Each row is a point on a landscape with many valleys, with its height.
From any point a ball rolls to the lowest of the 2 points nearest to it. It stops when none of these is lower. Distance is the straight distance between rows; heights are no part of it.
z_502:  -8  -1 -34  28   7  -2   1  -2  28   4   2 -18 -16 -25  -5  37 -42  29   3  -9  30  28 -25  -5   2  -7  22  -7  13   6  22 -19  -3  11 -33   1   4  -9   0   2  18 -26  24  18 -15 -16 -21  (h 48.9)
z_371: -33  15 -21 -18   5  -9   5   3  11 -21   2  15  25  -9   9 -14  14  17  -6   6 -12 -17   4  -2  10 -10  -3  -1 -24  -6  21  -7  -1  10   2  11 -31  -8  -2 -15 -25 -20   1   3  -7 -23  24  (h 34.2)
z_432:  19   1   1  -1 -16 -14 -23 -12  18  12 -11 -22 -15  13 -33   9 -30  24 -35  -7  -8  -7 -22 -13  38   2 -29   6 -15  -6  44 -22 -24   5  11 -17  19 -10  -8 -26  10  -2 -13   7 -27   4 -45  (h 61.4)
z_57:   0   1  16  18  10   6  13  10  -5 -17 -15  22 -27   1 -11 -28  30  -8 -18  26  15 -30  24  -1  16  11 -17  12   2  -3  -4  30  -2  20  14 -12   6   1 -22  -3   2  22 -12  20 -16 -15 -25  (h 48.8)
z_993:  -4   2 -24 -17   3   1 -15   4  -3 -10  11  -5  26  17  -5 -32  33  -6 -51   3 -20 -17 -10  12  23  -9 -17   1 -17  -8   6  24 -11  18  17  -5 -14 -15  -1   1   4   0 -32 -17  29  21   9  (h 25.7)
z_247:  -6  -1 -12 -11  15 -14   0 -18  13  17   0 -26  -2 -11   4   3  10   2 -27  -9  23  -5  18   4   3 -21   2  11  -5 -12  37  -6 -33  -2  -6  29  12   6 -24 -11  -6  17  31  24  26  12  16  (h 32.8)
z_908:   9 -20 -19  15  -1 -40   1 -27   1  -1 -11 -16  -7  22  -4  22 -32 -22  -9 -14 -18  47 -17 -30  -6  12  -7  15  21   0  13 -15 -19  23   5 -22  21  -4  -2 -13  21  -4   1  -9  33   4  -5  (h 31.7)
z_826:  -9  14 -24  -3  17  25 -21  15  -1  20   7 -18  -8 -27 -26  39 -38  33  13   0  18  20 -34  -7 -10 -45   8 -33 -13  12  -3  10  20  15 -12  11 -28  -1   7 -19 -14 -30  16   2  -9   8  10  (h 42.9)
z_504: -16  -3  -5  16   9  15  16  36 -50 -18  10  33  -8 -17 -16  28 -23   1  33  19  -5  24  13 -10  -9   8 -19 -28  27  12 -12  -4  30 -29  -4 -16  -9  23   8  12  10 -48 -20 -23 -15   7  11  (h 35.7)
z_746:  39  -9 -18   7  -2 -36  20 -16   4 -14 -12  -8 -22  29   6   1 -26   6 -22 -21  12  14 -27   5  28  -3   0  18  12   8  21 -15 -36   8 -18  -7  23  -4 -14  13  31 -17  17  -2 -11  12 -64  (h 58.1)
z_782: -30   3  -3 -12  -6  23  25  15 -39  -2  -9  24  -2 -17  16  28 -22  16  38   3  -4   9  14   3  10  16   7 -16  10  10 -14   2  33 -23   3  -6 -17  30  15   8  -2 -30 -10 -28  -7  -2  22  (h 28.9)
z_174:  -5   7 -18   4 -32  -8   4  19  25  -9  -3 -21  30   7  -6 -20  -2  -5 -20  26 -66 -17 -29  13  -6   9   6  -1  -2 -19  37 -37   0  -1  -3 -18  -8 -15  15  -7 -20   3   0  13  -6 -15  40  (h 27.7)
z_90:  31   1 -10   7  31  -1   2   1 -10  -3 -34 -19 -13  -2  20  21   0 -15   0 -14  -1  26 -20   1 -42 -11  -5 -21  28   7  -7  21  -8  18 -15  11 -16 -30   0   2  -2 -36  22   4  17  25 -28  (h 42.0)
z_30:  -1   9  -2  20 -17  -4 -14  19  37   1  12  -5  28   4 -27 -27   5   9 -25   7 -44 -19 -40  11 -11  -8   5   4   5 -19  20 -34 -18  -1   3 -12 -11 -30  14 -17 -13   7  -1  19 -30 -17   0  (h 20.0)
z_73:   4  -7  17  -2 -10  -5 -22 -10 -13  14  13  22   9  -7 -17  -1  -6 -17  26  -1   2   4  -3 -11 -22 -20   8  11  -5   6 -30 -11  19   7   4  -8 -14  -1  21  -2 -17  16   2 -19 -10  13  45  (h 52.8)
z_940: -18  -9  -3  -4 -13  40   0  10  -2  -3  13  18   6  -5   7   3 -23  -5  24  -3  25  -4  -6 -21 -13  16   4 -16   9  17  12  -8   9 -13   8 -15   0  33   9  -6  12 -12   0  -4  13 -23  21  (h 48.0)
z_54: -10   5  11 -23 -13   7 -12  -4  16  -5  24  10  25   8   1 -10  20  11  -1 -22   3  -6 -19  -1  -3  -5  -2 -20 -38  15   3   6  18  -8  26   4 -23   8   5  -3  11 -10 -30 -24  14  12   5  (h 49.4)
z_292: -21 -16  -1  -9   0 -53  12   6  24   1  -1   7  23   2  10  -1  10   3  -6   7 -26  -1  12  -9 -25   8 -28  28 -15  -1   7 -26  -4   0 -15 -15  21   4  -9 -12   0  19  -7 -21  20 -15  21  (h 48.1)
z_344: -18  19  18 -22 -12  28   2 -14  11  -3   4  10  24 -12   2  -8  33  -8   6 -10   6  -9 -13 -23 -21 -14  -6 -12 -26  -5  21  17   9 -10  36  20 -36  12   7  -9 -12  -8 -11  -5   0  16  23  (h 51.6)
z_210:  -5 -15  18 -11 -20 -17   0 -24  17  -6   1  -2  27  21  -3   9 -15  20  -8   3 -15  -8   0   7  27  12 -12  17   0  -3   5 -47  -3 -27  -8   6  12   4  12   3 -20  -3 -19   0 -26   2 -35  (h 38.6)
z_43:   3   6  -8  -4  14  -3  -1   6   8  14  -7 -10   8  -6 -12  -6  15   6 -56  -5 -10 -14 -20  14  -7 -19 -38   2 -17 -25  29  24 -17  19  23   4   4 -24  -8 -26   1   8 -15   2  17  14   2  (h 30.2)
z_41: -25 -15 -27  -6 -11  10  33  19   2 -17 -17   8  34   1  16  -1 -24  17   9   2 -42  10 -22  -4  12  26   3  -2   9  -2  -5 -27   3  -3   2 -16 -12  11  23   8 -18 -31 -31 -26  11 -12  10  (h 45.1)
z_409:   4 -12  -4  18   6  -8  12  -4   2  -2  -5  -1  -8  -9 -36  -6   9  16 -27   4  12 -22 -12 -14  17  -9 -10  17 -16 -12  24   6 -35  24  25  14  11 -21 -25 -27 -21   1  10  36 -15 -21 -21  (h 45.2)
z_972:   9   7  11  16   8   5  -5  21 -24  -5   5  -2 -33 -14  -2 -15 -20 -21  41  38  14   5  21  10 -15  31   2  -6  13  22 -40   5  17   9   3 -20  24   8  -4  19  15   7  30  -4  -4  -8  10  (h 54.0)
z_519:  12 -13 -35  -8  -5 -11  14 -11  -4  -7   2 -21  10  44  28 -16   1 -17 -26 -10 -16  -7  14   4  49  14   7  21  16 -11  30 -13 -42  -5 -19   7  33  11 -14  -1  21  -7  -6  -5  43  10 -26  (h 18.9)
z_933: -15  28 -15  18  17 -33  10  -2   2  10  17  21  19 -23 -16 -21  27  24 -33   2  -6 -15   0  14   9 -27  12  13 -13 -30  10  13 -26  -2  20  33   4 -32 -11 -40 -17 -15  29   7 -10 -14  -6  (h 34.6)
z_973:  -5  -1  -3  19  16  13  -2  -9 -12  26   5  12 -12 -22 -45  -2   2  21  -1   1  18 -25 -18  -4  -6  -8   8   9 -10  -6   2  12 -13   8  21  20   4 -23  -8 -30 -27   1  12  31 -20 -27  -4  (h 42.7)
z_148: -39  -7  -7   4  -2  37  -4  18 -24  26   4  22 -15  -9 -26  17  14  33  32   0  -1 -41 -17  10   0  10   9   9 -16  17   4   1  -6  -4  -9  -4 -18  11   0 -14  -8   4 -19   9 -38 -47  27  (h 26.2)
z_7:  25  23  28  -1  -5  18  18   8   9  12  18  17 -14 -31   1 -17  54  12 -14  -1  32 -38  23 -36  -2  23  -8 -16 -27 -12  17  32   2 -10  48  10  17  21  -5 -25  16  28 -27  -1  -6  17   6  (h 44.0)
z_269:  -7 -20 -20 -16  -6 -30  15   6   7  10   4 -14   9   4  25   2   9   2 -19   2 -10  -8  40 -18  19  27  -9   5  -7  -4  31  -6 -28   5  -6  -5  31  28 -18 -22  14  12  -7 -26  67  -1  30  (h 30.3)
z_413: -31 -10 -14  -1  -5   5  26  13   0 -32 -15  25  12   4  20   0  -6   8  11  11 -10   6   6 -12   5  23  -5   4  10   9  -1  -6  14   8  -9  -9 -17   2   5  15   1 -31 -22   6 -11 -21  -6  (h 41.3)
z_333: -14   4  21 -15 -12  -6 -12  14  -2   7  -5  12  -1  -2 -29   6 -18 -14 -11  16 -40 -17 -12  20 -15  -6 -44  -7   4  -6  20   2   4  15   5  -7 -12 -12  22 -32 -26   0 -22   2 -22   2  20  (h 37.8)
z_479:  -1   9 -20  -9  -6  39   2  12   3   4   6   4  -5 -23  13   7 -11  -2  47  -8  35  -1  -4 -22 -26 -17  23  -4  -9   9   0   3  16   8  -7  -8  -3  31  20   5   5   2  26  12   5 -25  55  (h 51.3)
z_954: -10 -15 -19   2   5   0  19  -8 -15   6 -11   0  20 -13   3  34 -37  33  21 -12 -11  28   4  12  24   3  26  -5  19  -3 -40 -17  12 -17 -12  -6  -9  11  35  26 -28 -26 -30 -34  -7  10  10  (h 8.4)
z_748: -14 -18 -11 -19  -6 -33   5 -19  10  -8   4  -9   5  -1   1   0  -4  10 -15   4  13 -12  32  -8  29   5   3  17 -10  -3  31 -30 -27   7  -3  16  20  12 -23  -3 -12   9  13  16   6   2  11  (h 30.0)
z_265: -17 -13  18  -7 -10   9  17   6  18  -4 -12  16   1   4  19  -6  -6 -18  17  15  -7 -12  19 -22 -23  31 -22  -3  11   2  29 -11   2  -9  -6 -16  14  25  -2 -20   6   4  -2  -1  18 -26   9  (h 44.7)
z_337: -19  16 -22   5   2  -9   1  16  12 -15  13   6  28  -9  -7 -37  30   2 -33   6 -22 -23  -8  11  19 -18   5  11  -8 -20  21   5 -25   6   3  11 -11 -26 -11 -22 -13  -9   8   7   6 -21   2  (h 30.9)
z_28: -21 -13  -3   6  -4   3  19  14  -3   5   0  17  40  12  12   2  -4  12  12 -22 -38  24 -15  -1  -3  20   4  -3   6   2 -35 -11  14 -17   1 -16 -12   9  33  16  10 -10 -36 -48  22 -11   6  (h 49.6)
z_875: -18  -4   6  -9   5  -6   7 -18  -4  -3  -4  -4 -19  -8   5 -10   4   9  11  19  24 -21  40  -7  13  21   4  12  -3  13  -1 -24   2   4   9  11  11  16 -20  27 -11  20  12  29 -23  -6  18  (h 26.5)
z_668:   0   1 -25  11   2   2   6 -37  20 -21  13 -10  23  26  33  10   0  12  -7  -3  -1   6   9  14  55  -7  35  16   8 -13  -9 -17 -15 -15 -31  11   0   7  15  35 -20 -10 -17   4   1  12 -25  (h 29.7)
z_188:  -2  28  24   7  -7  31   0  -3  13 -17  -5  13  24  -8  15  -9  18 -20  12 -16   0  13   0 -13 -21 -15   5 -14  -2 -18  10  27   6 -15  10   3 -41   1  13  -4 -13 -20   6   3   5  -6   4  (h 54.2)
z_438:  25  -5 -14   4  18  -3 -25 -12 -13  -7   6 -18 -20   6   5 -11 -18  -1   0   2  23  13   0  16  11   4  30  -3  11  14 -33  -7   0  12   3   1  14  -6 -15  28   5  12  22  11   8  11 -20  (h 45.7)
z_170:  10  -1  29  -1  -9  22 -23  -1 -21   6   1  -8 -10   2   1  24  -1 -35  34   3   1  19  10 -26 -37  -6  -5 -12  36   6  -6   6  12 -24  -7  -7 -10  19   5   5  -7  -7  10  -1   1  21  12  (h 45.5)
z_682:  14 -13   1  11 -12 -56  22   8  20 -28  -6  -4  -9  19   9   3  -7  -3 -16  -6  -6  24 -15  13  11 -10 -14  25  -2  -8  28 -14 -38  12 -20 -12  11  -9 -21   1  21 -12  31   9  -4  -6 -47  (h 56.5)
z_659: -15  15   6  -4   9 -11  12  -1   4  -3  21  13  23   1  27  13  -2  21  22 -22   6  20  10   7 -15  19   9 -23 -12  14 -22  -3  38 -27 -11   8 -23   7  18  17  24 -35  -6 -25  12  -7 -15  (h 56.4)
z_839:  18  -1  21  29  -1   3  -6  16 -34   4  27   3   4  -5 -12   8 -18 -11  46  -6   3  28  21  -6 -10  22  15 -15  21  12 -51 -10  25 -49   3 -15  14  21  19  27  18 -13  12 -34   4   5  -3  (h 54.9)
z_944:  11   1  21   0   7  -3 -11  19  -9   2  -5  24 -31 -13 -24 -11   0 -21   6  17   7  -4   0  10 -24 -17 -21  -8  -5  11 -17  39  28  27  -2  -9   0 -10   5 -17  -3  11   6  -8   6   1  13  (h 54.1)
z_579:   4   0   1   1  32  -8   8  20   1  13 -17 -16 -35 -26  -8  14  11  24  -5  25  36 -19  18 -10 -24   6 -32  -2 -17  20 -11  14  10  14   4   6  13  -7 -23   5  -7  12   4  35 -18  -6 -12  (h 45.3)
z_540: -34  11  -1 -18   7  26  16  -4   0   1  -7   0 -19  -7  19   9  19  16   8   4  22  -3  27 -16 -20  18  -1   4   7  11   4   6  22 -10   8  14 -23  25 -18  30  20  22   3  12 -14   0   8  (h 22.1)
z_402:  28  13  12   2 -17 -12 -18   7   5   5  19 -21   9 -16  -2  14   6 -21  61 -25  -4  13  -9 -15 -34 -24  40 -22 -24  11 -32  21  28   4 -12  13   0  -1  17   2  -3  -3  17 -11   3  10  34  (h 53.1)
z_702:   5  11 -36  15  30  15  -8  15   9   8  -8 -22 -18 -29 -11  22 -33  20   1  -4  29  26 -33 -10 -22 -22   8 -24   2   6   1  18  14  21  -9  12  -7 -16  -8 -11  11 -29  36  15  10   0 -16  (h 45.9)
z_848:  11 -17   5  -9 -15  13 -15 -28  -6   8   1  -7  13  20  -5   7 -43 -18   2 -13 -11  17  -6 -11  10  22   3   0  24  -3  15 -19  -8 -23  11 -12  23  17  17 -19  -2   0 -10 -19  30   1  -2  (h 39.0)
z_190:  40  -1  25   9  -5   7 -12 -11  -4   0   1  13 -18   8  -9 -27 -19 -48   1  -4   9   3  -8   9   0  -3   6   0  12  -8  14   9 -20   3  15 -21  13   8 -18 -32   3  23  29  11  21  -6  -9  (h 48.2)
z_629: -16  -5 -34   9   4  -6   4  -1  23  -1 -12 -27 -12 -17   6  11  -1  12 -10  -9  20  19   0   3  12 -31  26  18   3  -7  42  -5 -32  21 -28  29  15   3 -18   5  -4   9  43  37   9 -13  17  (h 35.8)
z_508:  40  -9   4  10 -15 -23 -12 -21   6  -6 -17 -14 -18  29 -29   3 -48   7 -12  -7   8  24 -25  -4  38 -11  -8  13   4   5  26 -22 -25  -1  -3 -20  17  -2  -4  -8  16  -8  14  -1 -32  16 -63  (h 59.7)
z_712: -24 -13  11   7 -18  26  -5   3   1   6  -3  12   4   1 -15   1  11   9   1   3  -3 -32 -10   6  17   0   7  15   9   0   7 -14 -13  -6  -4   7  -5  -8   6   1 -20  16 -17  23 -43 -29   1  (h 18.2)
z_934:   2 -11  21 -17   6   8 -13  11  -2  26 -14 -13 -22  -7 -29  31 -17   1  -9   4   5 -10 -12  10 -20 -19 -44  -5  13   8  21   6  -1   0  -4   2   5  -9  -1 -23 -23   3 -13  21 -19   7  -4  (h 41.4)
z_611:  -4  14   9 -12   0  13   0  17  11  28 -11  -7   8  -5 -18   1  11  -8 -37  12 -34 -31 -32  11 -36  -6 -50 -16 -17 -21  40  17  -9  11  25   2  -5  -9  18 -39 -13  14 -21  13   0   6  22  (h 33.8)
z_778:  26  12  13  -3  19 -59  -9 -10  -6  -2   9   2   4  23   3 -13  15 -12 -24 -15 -11  13  17  15   5 -13 -15   5 -16  -5 -19  11  -8  -3  -2  -7  -9 -18 -20 -10   9   0   6 -14  24  14 -28  (h 54.3)
z_356: -43  22  -2 -22 -25  43  20  16   6  -3  -5  14  14  -4  36   0  44   8  10 -13 -14  -9 -15  14  -5  -9  13 -11 -30   1  16  18  13 -10   2  12 -26  17   4   6  26  10 -21 -22   0  -8  41  (h 66.0)
z_132:  24   0  17  13  -5  20 -20   1 -11   1  13  29 -17  -9 -37 -34  -4 -30 -13   3  17 -14 -14   7   5 -15   5  -5   5  -3  -8  28   0  14  30 -10   6 -12   4 -30  -2  16   5   1   4  -1  -1  (h 51.2)
z_249:  14  15  45 -14  -5  11  -7  -8  -9  25  -1  13 -17  -6  -1  -7  27 -10 -12  -7  14 -29  15  17   0   2 -10  -8  -1  -6  -9  18  15 -27  17   9   5  -2  -4  -2  16  25 -11  -7 -10  14 -17  (h 35.4)
z_172: -16 -20  -1  18 -19  15  30  13 -11 -21 -15  25   7  15  12   5   3  -4   7   6 -28  15   0  -4   7  25  -5  30  46   2 -20  -2  11   2 -17 -13  -5   3  15  35  24  -8 -42  -6 -21   3 -35  (h 36.3)
z_199:   1  18  -5  15  -3  -2 -12 -19  35  12  12 -15  28  -6  17   8  10 -15  -6 -23  -3  24 -13  12 -28 -36  24   6 -10 -30  12  -4 -25 -13 -31   0  -3  -4  14  -3   0  23  20   1  15 -14  29  (h 57.7)
z_559:  44   8  22  15  -7  -1 -44   8   2  13  29 -25  -3  -6 -19  16 -20 -17  38 -21  -1  21 -13  -1 -21 -18  30 -37  -6  12 -24   8  18 -12  -9   9   3  -2  10 -13   7 -11  36 -26   9  27 -10  (h 57.4)
z_886:  37  -8   1 -11  19  -9 -26  -3 -14   8 -19 -30 -26   8   5  16   9 -24  -5  -3   3  15  -9 -13 -31 -11  -6 -22  -7  10 -21  31   1  26  11  11   5 -21 -14  -2   0   2  20  -6  32  34  -8  (h 38.2)
z_902:  20   1  -3  33  16  16   1   3  10 -26  -2  11  18  30   1 -24   4   6 -13 -18   8  12  -9   8  24 -19  12  14  17  -1 -33   7  -5   4 -15 -16 -23 -15  12  32   0 -15 -17  14 -24   5 -51  (h 17.3)
z_155:   5   2  -1  33   0 -26   8  17  24  -8 -11  -7 -10   3 -19  -1 -13  15 -21 -16  -4   9 -36  17  11 -22 -14  17  -3 -12  23  -1 -23  14 -11  -6   6 -28 -17 -12  17  -4  28  18 -23 -22 -49  (h 54.7)
z_580: -16   5  -8 -31   3   6  -9   0 -10   9  12  -1  -5  -8 -14  32 -42  21  16   6  21   5  -5  -8  -5  -5 -14 -28 -22  25   4 -10  27  -2   6   8 -22  17   3 -21 -13 -33   2  -9  -2   7  15  (h 39.6)
z_889:   7  -2  -7  15   0  -7   8  14   1 -31   3  22   1  20   5 -47  20 -17 -19  14  -2 -27   7   9  39   3  -4  22  -1  -4  -7  11 -14  11   0 -13   6  -6 -24   4   5   4  -7  16   1 -13 -40  (h 50.6)
z_756: -17  15 -12 -27  17  -6  -3  -9  -5   0   5  17   1 -20  -8   8  -9  18  16   7  21 -15   5 -10  -6 -12  -2  -6 -33  12  -4  -9  25   8  11  13 -34  -3   4 -14 -28 -20  12   3 -23  -2  30  (h 36.9)
z_895:  -2  -7 -14  19  -7  -1  22 -24  11   1   1  -2  25   6  20  22 -21  23  11  -7  -9  17  13  19  34   2  44   7  18 -15 -44 -18   0 -15 -34  -3   6   7  29  40 -15  -9 -33 -14  -7   1 -18  (h 21.9)
z_683:  19 -16   0  31  -6   0   6  12  12 -10  -4 -17 -23  -1 -17  34 -25  23   2  -7  25  19 -29  11   6 -18   9  -1  17   7   3 -10 -19   4 -29   1   1 -23   5  10   3 -19  29  25 -41 -16 -47  (h 51.9)
z_184:  -3  -9 -34  -3 -10 -17 -16  -4   0 -21  16 -10  32  29  -6 -31  17  -5 -40   9 -19  -4  -4   6  49 -14   8  34  -6  -8   1  -6 -25  16  -2  -3  -1 -13  -5   9  -7   2 -18  -2  14  19 -10  (h 20.2)
z_957:  13  -7   9 -10  28  11   2  13  -9  31 -24 -25 -33 -10 -11  39 -12  27  -6  -2  28 -19   1   0 -15   2 -37 -21   0  15  13  11   2 -10   0  12  12  -9 -19 -20 -10 -14  -2  28 -11   3 -35  (h 43.5)
z_793:  11  13  20  24  22  17  13  15 -13   4 -17   2 -37 -18 -25   0  16   8  -3  34  33 -24  30 -25 -12  25 -36  -2  -3  10  -7  34   7  10  22 -13  -1   5 -21 -10  -3  14  -4  28 -30 -10 -20  (h 47.1)
z_303:   8  10   3   1   3  15   5  -4 -43   0   5  -6 -20   1   4  -6 -21  -7  29  19   5   8  32   0  12  49   7  -3  29  16 -38  -1  26 -26  11  -6  23  19   4  34  24  -8   1 -18   1  13 -23  (h 50.4)
z_715:   9  -4 -21   6  11  -8 -19 -16   1 -28  15  12  28  38  -4 -33  -3   6 -16  -7  -8  17   3  -6  39 -10  12  18  -7   3 -26  -8   4  13  -1  -9 -17 -11  13  18  -7 -12 -27  -4   0  13 -30  (h 24.2)
z_135: -19 -17  -7   0 -12  33   2   1   0  -8 -14  13   8   6   6 -29  21 -29  -7  18 -14 -21 -10  -2   6  -2   3  12   6 -11  22   4 -14  27   1 -14  -5  -3   7  -2  -6  30 -11   1   3  -7  61  (h 37.9)
z_874: -28  -6   7 -11  -5  14   4  -8 -11  22 -14  -1   4   4  30  32   5  13  10 -12  -4  17   2  25 -13   5  14   1  23   1 -21  -6  24 -22 -28   5  -6   3  11  37  12  13 -24 -14  -4   4  16  (h 62.0)
z_238: -11  19  -4  16   7 -17  -6  -6   6  17   9  24  -2 -23 -34 -10   1  16 -15  -1 -11  -2 -25  15   2 -30  19   6  -8 -25  -5   0 -16  12   7  22  -9 -37  11 -32 -28   0  12  16 -41  -9  11  (h 38.8)
z_905:   4 -23   2 -11   4 -40 -14 -29  -9  12  10  14   7   4 -23  -4 -10   0   3   4   4   6  10 -17  -7  -2   1  25 -16  12 -35 -30   9  11  19 -11   8   4   1   2 -15  27  -3 -22   0  17  34  (h 52.7)
z_758: -25   1   0 -15   9  29  19   7  -2 -12 -21  13 -13   8   3   9  24  20 -23  12   6   1  15 -22 -16  14 -31   7  11  11   0  31  17   2  15  -7 -35  12 -20  11  22  10 -35   3 -21  16 -30  (h 26.7)
z_161:  -7 -15  11  -3  -5 -23  -2  -4  20  -3  -7  -7   9  19   4   2  -2 -18 -17  -5 -20   6 -10  10 -20  -1 -26  19   3 -10  20 -15 -20   6 -12 -11   9  -9  -5  -7  -1  18  -7  11   7  -3   3  (h 45.6)
z_429:   6 -11  30   9  -1 -33  -6 -22   8   2  -4  -3  17  19   5  10  -8  -5   7  -6 -13  22   0  24  -6  -6   1  17  10  -2 -15 -31  -6 -20 -21  -2   1  -6  -1   7 -16  13   4   7 -14   6 -17  (h 42.4)
z_212: -10 -15   4   0  -3   7  12  -2  -8 -28 -25   6 -20  20   1   0  19  -3 -10  15   5  10  15 -10   9   8 -10  30  25   8 -19  17  10  13  -2  -6 -15  -2 -12  43  11  11 -24  18 -29  16 -29  (h 30.7)
z_568: -15  13   6  -4   5 -27   4 -14   8  -4  13  10  35  14  23   4  -8  11  -1 -20 -32  19   6  21  10   6   6  -6  -7 -16 -14 -10  19 -18 -21   7 -14 -10  17   4  -2 -17 -11 -31  22 -10  -8  (h 53.8)
z_672:  27  11  33  19  -4   1 -27   6 -13   9  34   1   4 -11 -14  10 -31 -10  35  -4   4  12  14  13  -8 -12  17 -27  13   1 -21 -19  18 -47 -17  -6   7  10  10  -8  -3 -14  33 -17  -5   4 -10  (h 59.1)
z_713:  32  14  11   1  13 -30   5 -11 -24  -3  -3  16  -5  26  16 -36  28 -28 -20   3  -2  -7  24  30  33  -8   0  19  -5 -12 -19  20 -20  -5   8  -4   2   2 -31   8   2  18  -1   9   5  18 -35  (h 52.5)
z_62:  28  19  24 -14  -2  19 -24 -12 -12   7   8 -31 -20 -25  -5 -16  28 -13  23   8  20 -15  16 -20 -18  13  10 -18 -18  11 -23  18  12  -2  49  25  10   5  -9  17  -2  14  19  -1  -9  43   5  (h 43.7)
z_890:   2  15  23   9  13  18 -18  15 -14   8  -1   7 -14 -11  -8  -9  15   7   3   0  16  -7  10  18  -7  -7   5  -4   9  12 -42  18  33 -13   7   6 -14 -13  -6  26  12  13   7   1 -22   5 -20  (h 30.5)
z_379: -13 -24 -13  -2 -18  11  14  11   9  -5 -13 -24  19  16   3 -26  29 -19 -27  38 -44 -28 -15  11   1  14 -12   9   3  -9  41 -20 -20  10  -9 -17  10  -8   6   5  -5  31 -15  11   5   2  54  (h 33.6)
z_85:  -3  14  10  35   9  17   3  18  -1 -17  -4  10   0  -5  -4 -11   6  12   7  -1  21  -1   7   6   8  -8  15   9  13   1 -32  10   7 -11  -7  -6 -20 -15  -4  26  -3  -3   9  29 -40 -24 -33  (h 24.9)
z_728: -37  -7  -7 -21  -7  15   1  -5  -1  16   4  -3  28  11  32  15  18  11 -11 -19 -11   4 -23  31  -6  -2   3  -4 -15  -3   2  -3   9 -10 -17   7  -9   1  16  25  17  18 -30 -24  14   2  40  (h 64.1)
z_45:   0  12   3 -13  -4  -9   3  17  15  -6  32  14   7 -21   2 -25  47   7  -6 -13  28 -34   7  -8   0   6  -2 -12 -45   9   8  30  12  -3  35   8   4  11 -11  -8  24   3 -16 -16  16   1   9  (h 47.0)
z_916: -22 -24   0 -19  -3 -21   1 -10   9   2  -4  14  31   9   0  -3   2  11   2   4 -17  -4   1 -21  -7  15 -20  17 -17   8 -11 -33  11  -7  15 -17  -4  12   6  -1 -11  11 -26 -32  10   2  26  (h 50.2)
z_346:   5  10 -22   5  15   0  10   7   1 -15 -20  -7 -10  -7  13  15 -19  -1 -12 -14 -10  33 -17  24  -5 -13   2 -17  22 -13  12  24  -1  27 -23   9 -22 -34  11  -1  -7 -39   0  12  11  -4 -15  (h 45.4)
z_923:   6  -3  18   6   9   4  -9  10 -24 -16   9  16   5   8 -15  12 -20  -9  23   9   4  28  21 -16 -19   7 -23 -21  22  18 -15  -1  26 -24  -7 -16 -24   6  10   6   1 -45  -8  -8 -11  19 -12  (h 40.7)
z_919:  15   3  25  -8  -5 -17 -16 -11   2  12  10 -10   1   4   1  10  14 -30  33  -9   5  11  -3 -23 -45 -19   3  -5 -10  10 -21   8  16  -4   0   7  -5   1   8   0  -1  11  20   0  14   7  18  (h 49.5)
z_877: -10 -12  -8  -1 -28   3   8 -13  20 -24   8  -8  32  29  14 -15  17  12 -12  16 -18 -23  -3  -3  52   2   8  23  -2 -11   9 -41 -14 -13 -12  18   7   2   5  21 -19  -3 -16   9 -23  -6 -26  (h 34.9)
z_391: -14  -5   5 -11  -8  31  12   6   4 -10 -16  10  -2  17  18 -24  20 -22 -12  18 -19 -26  13  -5  20  22 -15 -14  10 -10  32  15  -3  13   2  -7   0  11 -10 -12   9  10 -19  -4  25 -11  11  (h 41.6)
z_505:   7   9 -31  -3  16   0  -3  -4  13   1  -4 -27 -20 -22  21   6 -19  -6  21   1  19  21   2 -16 -25  -7  30  -5   2   1  10  -4  -8  21 -25  17  12   8 -11   5  -4   0  57  27  24  -7  23  (h 39.5)
z_389:   8   7  16  -1   7  12 -12  21 -16   8  -2  -1 -50 -19  -3  -9  10 -15  25  27  19 -18  15  18 -19  11  -6 -16   0  22 -28  38  32  26   7  -1  21   4  -6  12  16  24  12 -16   3   3  17  (h 56.2)
z_722:  14   3 -29  -1  22  12 -10  -3  -7   0   4 -30 -35 -10  22  -6  -5  -5   1  -8  29   9   3   9  -1   6  33 -14  11   8  -4   8  -7  23  -1  17  22  -1 -17  23  14   6  42  13  39   3   7  (h 42.6)
z_942: -15  12  12  -1  -4   2  -1  19   3  19  11  11   7 -18  18  18  -5  19  41 -12   8  12  10  16 -34  -2  13 -10  -4  15 -29  -7  42 -33 -23   3   2  12  17  20  20  -2   8 -22  -9 -18  18  (h 59.2)
z_832:  16 -21 -27  12  -1 -47  28 -22  -9  -8  -8  -9  -1  26  13   5 -16 -20 -12 -14 -24  27  -5 -10  27  27   7  23  23  -6  13 -18 -40   5   0 -10  38   6  -9  -9  26  -2   1 -10  44  -4 -28  (h 25.8)
z_777:  29  -7  17   5 -15   8  -6 -23  -7  -5  12   0  -4  21  10  -3 -23 -42  24 -17  14  14   5 -28 -11  24  13  -9  16   5   7  -1  -8 -18  15 -14  15  21   7 -14  10  -3  21  -5  38 -10  -1  (h 43.9)
z_936:   2  12 -14   2 -14  33  -8   1  30   9   0  -2  16 -17  13   3 -10 -13  16 -18  11  13 -14 -10 -36 -34  22   1   1 -19  16   1 -16   2 -28  -7   1  15  20  -8  -3  14  14  16  11 -34  41  (h 54.6)
z_76: -14   3 -16 -16   3   2   9  -1 -23   5 -19   1  -1 -22  25  32 -29  29  35   1  -4   2  20  21  17   1  27 -11  -7  -1 -25 -15  34  -3 -13   7 -12   3  13  10 -30 -22  10 -20 -15  -4  36  (h 21.4)
z_241:   1   6  12 -30  -4 -21   9   4  13  16  15   5  -6 -15  19  -1  13   1 -21  -2  -3 -27  31   3  13  17 -18 -16 -27 -15  34   1  -4  -2  -6  11  19  12 -13 -33  12  13  -8 -15  38  -4  19  (h 34.3)
z_524:  -8 -30 -24  -8  -7   0  15 -23 -10  -9  -9 -13  19  39  23 -11   9 -21 -10   3 -19   2  25 -26  34  27   7  12  13  -6  21 -13 -34   1   2   3  24  19  -5   7   3   9 -15  -1  49   3  20  (h 24.8)
z_56:  14  -9  -6 -25  13 -12 -17 -21 -13  13 -10 -19 -16   4  -8  10  10 -17 -36  -2   3  13  -5   6  -1 -18 -22  -6 -16  -6   4  30  -6  29   9   7   0 -19  -8  -6  -6  18 -12  -4  29  36  24  (h 34.4)
z_666:  16   9   4 -11  19  18 -26  -8 -25  -3 -11 -31 -32  -1  17 -10   6  -3  11  21   8  -2  28   0  -1  28   8 -12   8  16 -35   4   2  10  19  10  10   2 -20  35   0  12  20   6  -6  31 -14  (h 46.9)
z_831:   6   5  28 -27  -6  -2  -4  -7   1  31  15   4 -21 -15   2  11 -11   0   9  -4  19 -25  22  12  -8  16  -9 -19 -14   5   5  -4  24 -18   3  13  25  14  -2 -13  12  18   1 -10  11  -3   6  (h 38.1)
z_283: -15 -15   0  12 -33   4   5  20  11  -8  -2  16   7   4 -21 -20  26   3  -7  24 -33 -33 -30  12   8  -6  10  22   0 -10   5 -23 -29  19  -4  -6   3 -29  18  -3 -19  24 -14  15 -54 -31  26  (h 6.1)
z_564:  37  29  41  -3  -6   6   7  -9  -6   8   7   0 -26 -24  -7 -23  50 -10   1  -1  17 -17  31 -16 -15  14   2  -3 -14 -10 -13  39  13 -13  52  12  10   7 -16   1  18  28  -3  -5 -17  42  -9  (h 39.9)

For each start below, name the point where the ball stops.
z_479 -> z_283
z_905 -> z_954
z_942 -> z_540
z_944 -> z_519
z_746 -> z_337
z_722 -> z_540
z_199 -> z_954
z_432 -> z_337
